Each row is a point on a landscape with many peaks, with its height.
A climber steps from a point to whichever of its 2 nearest points has the largest rise for the distance, and stops where none of them is higher. Distance is the straight distance between rows; heights are no part of it.
pala height 155: [  9 -12 -14  18   4  -6   2  16   7 -16 -18  -3  19 -11   1  12  30  -4
  21 -32  10 -31]
tus height 478: [ 10   9  31  -7   9  -9 -12   0   7   9  -9  -8  18  -1  15 -38  -2  13
  31   3 -14  12]
taben height 256: [-17 -17  -7  10   4  12   8   1  -7 -17  14  19 -27  -6 -20  39  -8 -13
 -11  10   9  10]
laso height 303: [ 16  -1   6  11  16 -12  15   4  -9 -32   1 -13  13 -19 -13  19  14   6
  28 -19   4 -39]
fonor height 407: [ 13  12  22 -27 -17 -28 -13 -14   6  16 -12 -21   0   5  18  -8 -10  18
  33  23 -13   8]
luva height 321: [  6  19  10  -5  -4  -4 -17  13  11  24 -21   1   2   4   1 -21   8   7
  21 -16  -2  27]
Tuzo height 211: [  9  -2   5  -6   4   1   2   5  -4  22  -4  16  -9   7  -6 -15 -11  -7
   6  13  -5  18]
Naf height 337: [-11  -7  -2   7   6   0   6 -12 -13 -27  18   6  -3 -20 -21  41   0   5
  20  14  -1 -26]
liri height 231: [ 19  -4  -2  18  11   3  12  12  -4  -5  -1  -4   9  -7 -20  13  -2   2
  29  -7  -2 -37]
lofa height 317: [-26   2 -14  10  -9  31  -4   3  -1 -15  19   6 -23  -4  -9  37  19   3
 -38  -1  14  -4]
Zaful height 277: [ 30   0   1  -2 -12 -16 -12  19   6   2 -26 -13  19   0  15 -44  34   2
   9 -38   2  -2]
dunaf height 212: [-11   9 -32  17 -22  28  -7  10  -9 -18  -2  24 -25 -17 -20  42  12   0
   1  -9  22  -3]
zof height 219: [  3   1 -17  -9 -17  -4   6   2  19  -3 -18  -9  19  -9   9 -31  15  15
   2  -6 -13   6]
zige height 616: [ 30  -2  21   1   8   4  -4  -1  -3  36 -22 -28  11   7  13 -36  10  -8
  20 -13  -8  -6]
buni height 527: [ -7   1  10 -28  -9   8 -36  -2  16  10   1  -1 -27 -21   1  -4  -6  20
  10  21   7  37]
Rorer height 354: [ 24  -3  38  -5   2 -36  -9   4 -13   2  -9 -34  18  -4  19 -43  -8  -3
   9 -17 -16  -5]
fot height 425: [ -7 -10   1   6  16 -20  18  -3 -20 -22   5  -7  27  23   3  13 -24 -16
  10  -2 -12 -21]
Gaf height 587: [-12   5  23  -2  -7  -4 -21  -8  17   5  -5   2  15  -2  13 -25   2  26
   9  11  -9  15]
Nopat height 364: [ 38   5  10   8   8  -8  18   2 -10   4 -13 -25  19   6   5 -25  15 -19
   9 -37   4 -11]
dud height 302: [ 23  -1  21  -1  18 -23  16  -7 -18   0  -5 -34  20  15   7 -19  -2 -22
   8 -29 -10  -2]
sem height 107: [  1 -13 -11   3   1 -13   5   0  18  -4 -23  -3  16  -5   0   2  19  -4
   1 -27   5 -15]
rabo height 391: [-12  -6   6  -9  17 -20  11  -3 -27   4  13   6  15  18   2   6 -28 -19
  16   1 -14   0]
nenet height 411: [  6  10   8 -13 -10   9 -23   4  14  23  -9  11 -13 -11   1 -18   6  10
  20  11   2  35]
ganut height 82: [-10  -3  -5 -15   7   1   1 -14  -7   0  17  -9   6  19   0  -9 -33  -9
   2  15 -11  24]
tisu height 500: [-24   7  22  -8 -12  -5 -24  -7  10   9  10  -5  -2   2  12 -10   1  21
   0  33 -19  16]
zegi height 168: [  1   8 -35 -10 -10  18  -2  -3  20  14  -2  17  -7   0   1  -6  -4   6
 -19   5  11  10]
zive height 289: [ 10 -19  11  -8  17   7   3  -1 -12  23   6   2   4  24   9  -9 -21 -22
  14   2  -2 -10]
dekod height 166: [-19   1 -13 -18  -9 -10  -1  -7  20   8  -5  -3   9 -10   9 -24  11  13
 -19   9  -3   5]
sava height 435: [-16  19  16 -21  -2  -9 -36 -20  -3   3  32  -9 -28 -14   9  -2  -6  15
  -6  41  -4  33]
Digon height 210: [ -2  14 -20 -12 -11  15  -9   5   7  12  14  15 -19  -5   8 -21   1   8
 -14  16   7  30]
Bopel height 532: [-27  -2   5  -9  -5   8 -21  -2   8   6  23   7 -32   0  12 -10   5   8
 -37  25   0  26]
foz height 513: [-18 -15   9  -9  11 -14   4   6   8  -2  12   7   3  29   9   7 -16  -5
 -10  14  -8   5]
Sigib height 501: [ 39  -7  -7  13   1  10  20   4  -6  -2 -14 -15  27  -2  -3  -6  25 -20
  14 -33  -2 -27]
loz height 276: [ -9  -3  -5 -10  15   4  21  -2  12  -4   9   1   0  17 -18  25 -16  -1
  -2  -1   3  -8]
murap height 410: [ 18   9  51 -12   1 -30 -22   1  -6  -4 -12 -31  15  -5  14 -40  -7  14
  32  -1 -12   4]
ludo height 174: [-10  17 -45  17 -20  18  -8  14  -8 -13  -4  31 -12  -5  -6  23  12  -2
 -18  -9  13   0]
nofer height 72: [ -9  -4 -12   2   2  -2   7   2  21  -1  -3  10   9 -13 -11   3   1   9
  -6 -24   3 -23]
nole height 250: [-25  -7 -24  14 -10  23   1   1   1  -2 -10  18  -5 -19 -14  40   7  -2
 -14  -9  14  -3]
domud height 475: [-26   7  14 -21  -3   2 -33  -5   2  10  41 -10 -33   2  14  -8 -16  13
 -35  40  -8  23]
kufi height 508: [ -5   4  16 -29  -6 -23  -7 -13  -3  15   6   9  -5  13  17 -10 -23   6
   4  25  -3  27]
bok height 342: [-32  -1 -10  13  -6  28  -6   7  13  -4  10   8 -17   4  -3  17  10   0
 -48   6   3  16]
ber height 359: [  1  -3  14  -4  11 -28   5  17 -19   0   4 -15  18  35  11  -6 -29  -9
  25   5 -19   0]
Bitas height 246: [ 14 -24  -5   0  16  19  16   2 -13   8  12   6  -3   6  -3   9 -36 -22
  12  10   3 -13]
lom height 451: [  5  -3  24 -18   3 -25 -11  -3   0  16  -1 -12  13  13  17 -20 -17   2
  20  16 -12  11]
vibur height 228: [-13  21   4  -7 -15 -37 -14  -2  10  -2 -18 -16  17  -7  15 -29  27  27
 -14  -6  -9  11]
lote height 426: [-34   8   4  12 -12   2 -17  -5  11  18   0   8  -2   1  13 -14   6  10
 -13  18  -5  31]
Tuf height 230: [  8  -3  10  25   9  -6  15  -6   4 -23 -13 -13  26   6  -8  16  -1  -9
  12 -28  11 -21]
Nup height 372: [-31   0  -2  16  -3   3   1   2  15   7  13   7  -6  14   5   7  -4   2
 -30  12  -6  23]
Dof height 132: [-23   4 -27  -5 -14   3  -1 -12   7  10  -1   5  -3  -6  -9  -7  -1   8
 -29   2   4  -6]
derip height 100: [-23   9  -1   4   0   2  -4 -14 -16 -11  28   9 -15  16  -1  11 -28   1
 -33  25   6  -5]
Gabag height 351: [ 26   6  20  -4  -5 -11   1   9   3 -15 -24 -10  24   1  17 -34  16   8
   8 -27  -3  10]
dup height 125: [ 18  -8  -2   4  13  28   8  -9  -8  10  -3   9  -8  -9 -32  17 -11 -18
   9 -15   5 -18]
pobi height 438: [ 6  2 -3  7  8 -7 19 -6 -6  5 -7 14 14 10  2  8  3 -9  3 -7 10 -2]
Sukem height 258: [ -1   7 -30  -6  -2  19  -6   5  -3  -5  11  19 -39 -16   6 -14   5  -6
 -34  10  13  29]
goso height 53: [ -6  -6 -22  14  -7  12   4  13  14 -15  -8   0   4 -16 -16  29  13  14
  -2  -9   7 -31]
Lide height 379: [  9   9  -3   1   4  -1  15  -9 -15 -20   0  -2   4 -16 -26  36  14   2
  35  12   4 -28]
ref height 318: [ -3  -1 -25  10   3  27   1   3  -4 -12  10  24 -32 -24  -9   4  -5 -10
 -25   5  18   3]
ramin height 637: [-23  -7   2 -21   1   5 -23   4  16  14   8  -1 -25  -7  -3  -1 -14   9
 -10  26  -3  28]
bas height 409: [ 11  -6  21  10   9 -26   9   5   1 -16 -16 -10  23  10  14 -23   1   0
   4 -12  -4   5]
tok height 263: [ 19 -15  21   7  13 -14  24  -2 -18 -11 -12 -21  20  10  -1  12  -1 -26
  13 -28  -5 -15]
Lumuv height 575: [ -6  -4   8 -20   4  -9   8  -6  14   1   5   7   6  20  10  -8  -5  13
  -2  14   6  17]
gazo height 518: [  1  -7  -6  11  19  16  16  -5  -4   0  14  11 -23 -23 -12  28  -4  -5
  11   6  24  -9]
Dovag height 305: [ -7 -11  -8   4  12 -10  14  -6  -6  -8   6  -7  -2  -2 -21  38  -7  -1
   9   2  -4 -30]
baduk height 270: [ 25 -21   9  15   0  11  15  -2  -7  24 -20   6  17   7  10  -6   9 -17
  17 -17   3 -22]
bifif height 233: [ -5  10 -33  13  -8  30 -16  19  -6 -31  10   5 -52 -15   2  12  13  -4
 -49  -4  17   4]
zade height 259: [  4   3  10  -2   1 -14  -4   5   6  20 -12  11   9   9  -6 -26   8   3
   9  -4 -18   6]
sikes height 78: [-21   9 -30  19 -16   9  -1   3   4 -15  -5  10  14 -10  -2  23  12  12
 -22 -10  -3 -30]
Gef height 194: [  3  15  16 -16  -2 -34  -7  -7   6  -8  -4 -25  20  -7  17 -24  10  18
   8   3  -8  15]
zevof height 108: [-21  14  -7   8 -11  12  -2 -17  -1  -9  11  17  -8   8  -2  19 -13   8
 -37   6   4 -10]
busi height 465: [-10 -10   9   8  13 -18  15   2   4 -15   3  -3  23  25   4  -5  -8   1
  -4   3  -9  -5]
tizab height 280: [  4  18  -7  -6 -12 -14 -17  10  12  -7 -23 -16  26 -16  15 -38  23  28
   7 -21  -1  11]
vakon height 345: [ 30  -8  23  -2   2   6   4  -1 -15  24 -14   2   7  19  13 -15 -10 -22
   8 -11  -7 -21]
funep height 443: [ 32  -1  18 -12  -5  16  -5  -7  -2  45  -7  -7  -3  15   6 -22   0 -12
  14  -2  -7  -2]
Medek height 176: [-14   9  14 -21  -8 -30  -7 -13   6  -8  -4 -30  16  10  17 -21  -6  29
  -4  23 -19   7]
Zovun height 514: [ -3  16 -20   4   2   4  19  -2   6  -4   3  21   2   6 -10  27  15   1
 -10  -5  12  -1]
Fusad height 167: [ 30 -19   2   5  11  19  18   9  -8   9   2  -1   4   5 -21  18  -2 -21
  20 -17  -9 -26]
zodov height 207: [  5 -10  -2  -3   2  11   3  11  -4   3   0  19 -21   8  -8   1 -16 -19
 -10  11   2  34]
seto height 96: [-21  11 -15  16 -27  13  -8  -9   2  -8  -1  10   4   2  -7  18   9   8
 -45  -9  -5 -13]
gude height 349: [ 27  -1 -11  24  -5  22  13   8  -3  12 -16   0  16   0   3   5  16 -15
  25 -19  14 -27]
faf height 264: [ -2   9 -25   9   6  27   6   5 -14 -31  29  10 -47 -20  -8  20  14  -6
 -38   5  20   2]
tifet height 226: [ 24  -2  -2  15  -2  -1  10  11  -5 -26 -19  -8  11 -24  -6  23  34   7
  38 -22  15 -42]
bubaz height 439: [  8  10 -17  12  -1  10  13  -7 -13 -13  -1  17  -1 -10 -26  39  14   1
  11   0   5  -9]
sadaf height 91: [-27   1  -4 -10   8   2  -4  -8 -10   8  24  -7 -15  14   2  -1 -30 -10
 -27  19  -6  18]
rogu height 374: [ 25   3  -1   3   7  -9  28 -11  -6   7  -4  -1  24  13   0 -20   3 -13
  11 -15   2  -7]
Ruzum height 350: [ 12  -5  28 -13 -14 -18 -17   2  14  24  -7 -14  -7 -18   3 -12  -9  16
  36  19  -8  17]
tarol height 398: [ -1 -10 -18   1  13  18   2   0   3   9  12  24 -19 -12 -12   4 -13 -17
  -6   2  16  -8]
Moven height 287: [-17 -11 -14  15  -6  22   3   7  -1 -12  10   6 -25 -17 -15  50  13   0
 -15  12   2 -11]
Nuv height 234: [ -5 -17  -2   5  15  11   7   8 -10 -13  20   8 -33   7 -13  14 -23 -18
 -12  18   1  12]

For each start below, name the point where the climber stops.
Dof | gazo
zodov | Gaf
dunaf | Gaf

Call two points neighbours if one is among the 2 nearest of the other. Go from one point of each pair to the other, from neighbour to neighbour, staying as high as possible. Name the lowest point that can't be avoided.
ramin, tus | sava
tus, tizab | Zaful
Zovun, vakon | baduk
Lumuv, gazo | taben
Sigib, laso | Tuf
Zovun, Sigib | Nopat
Gaf, Lumuv | lom
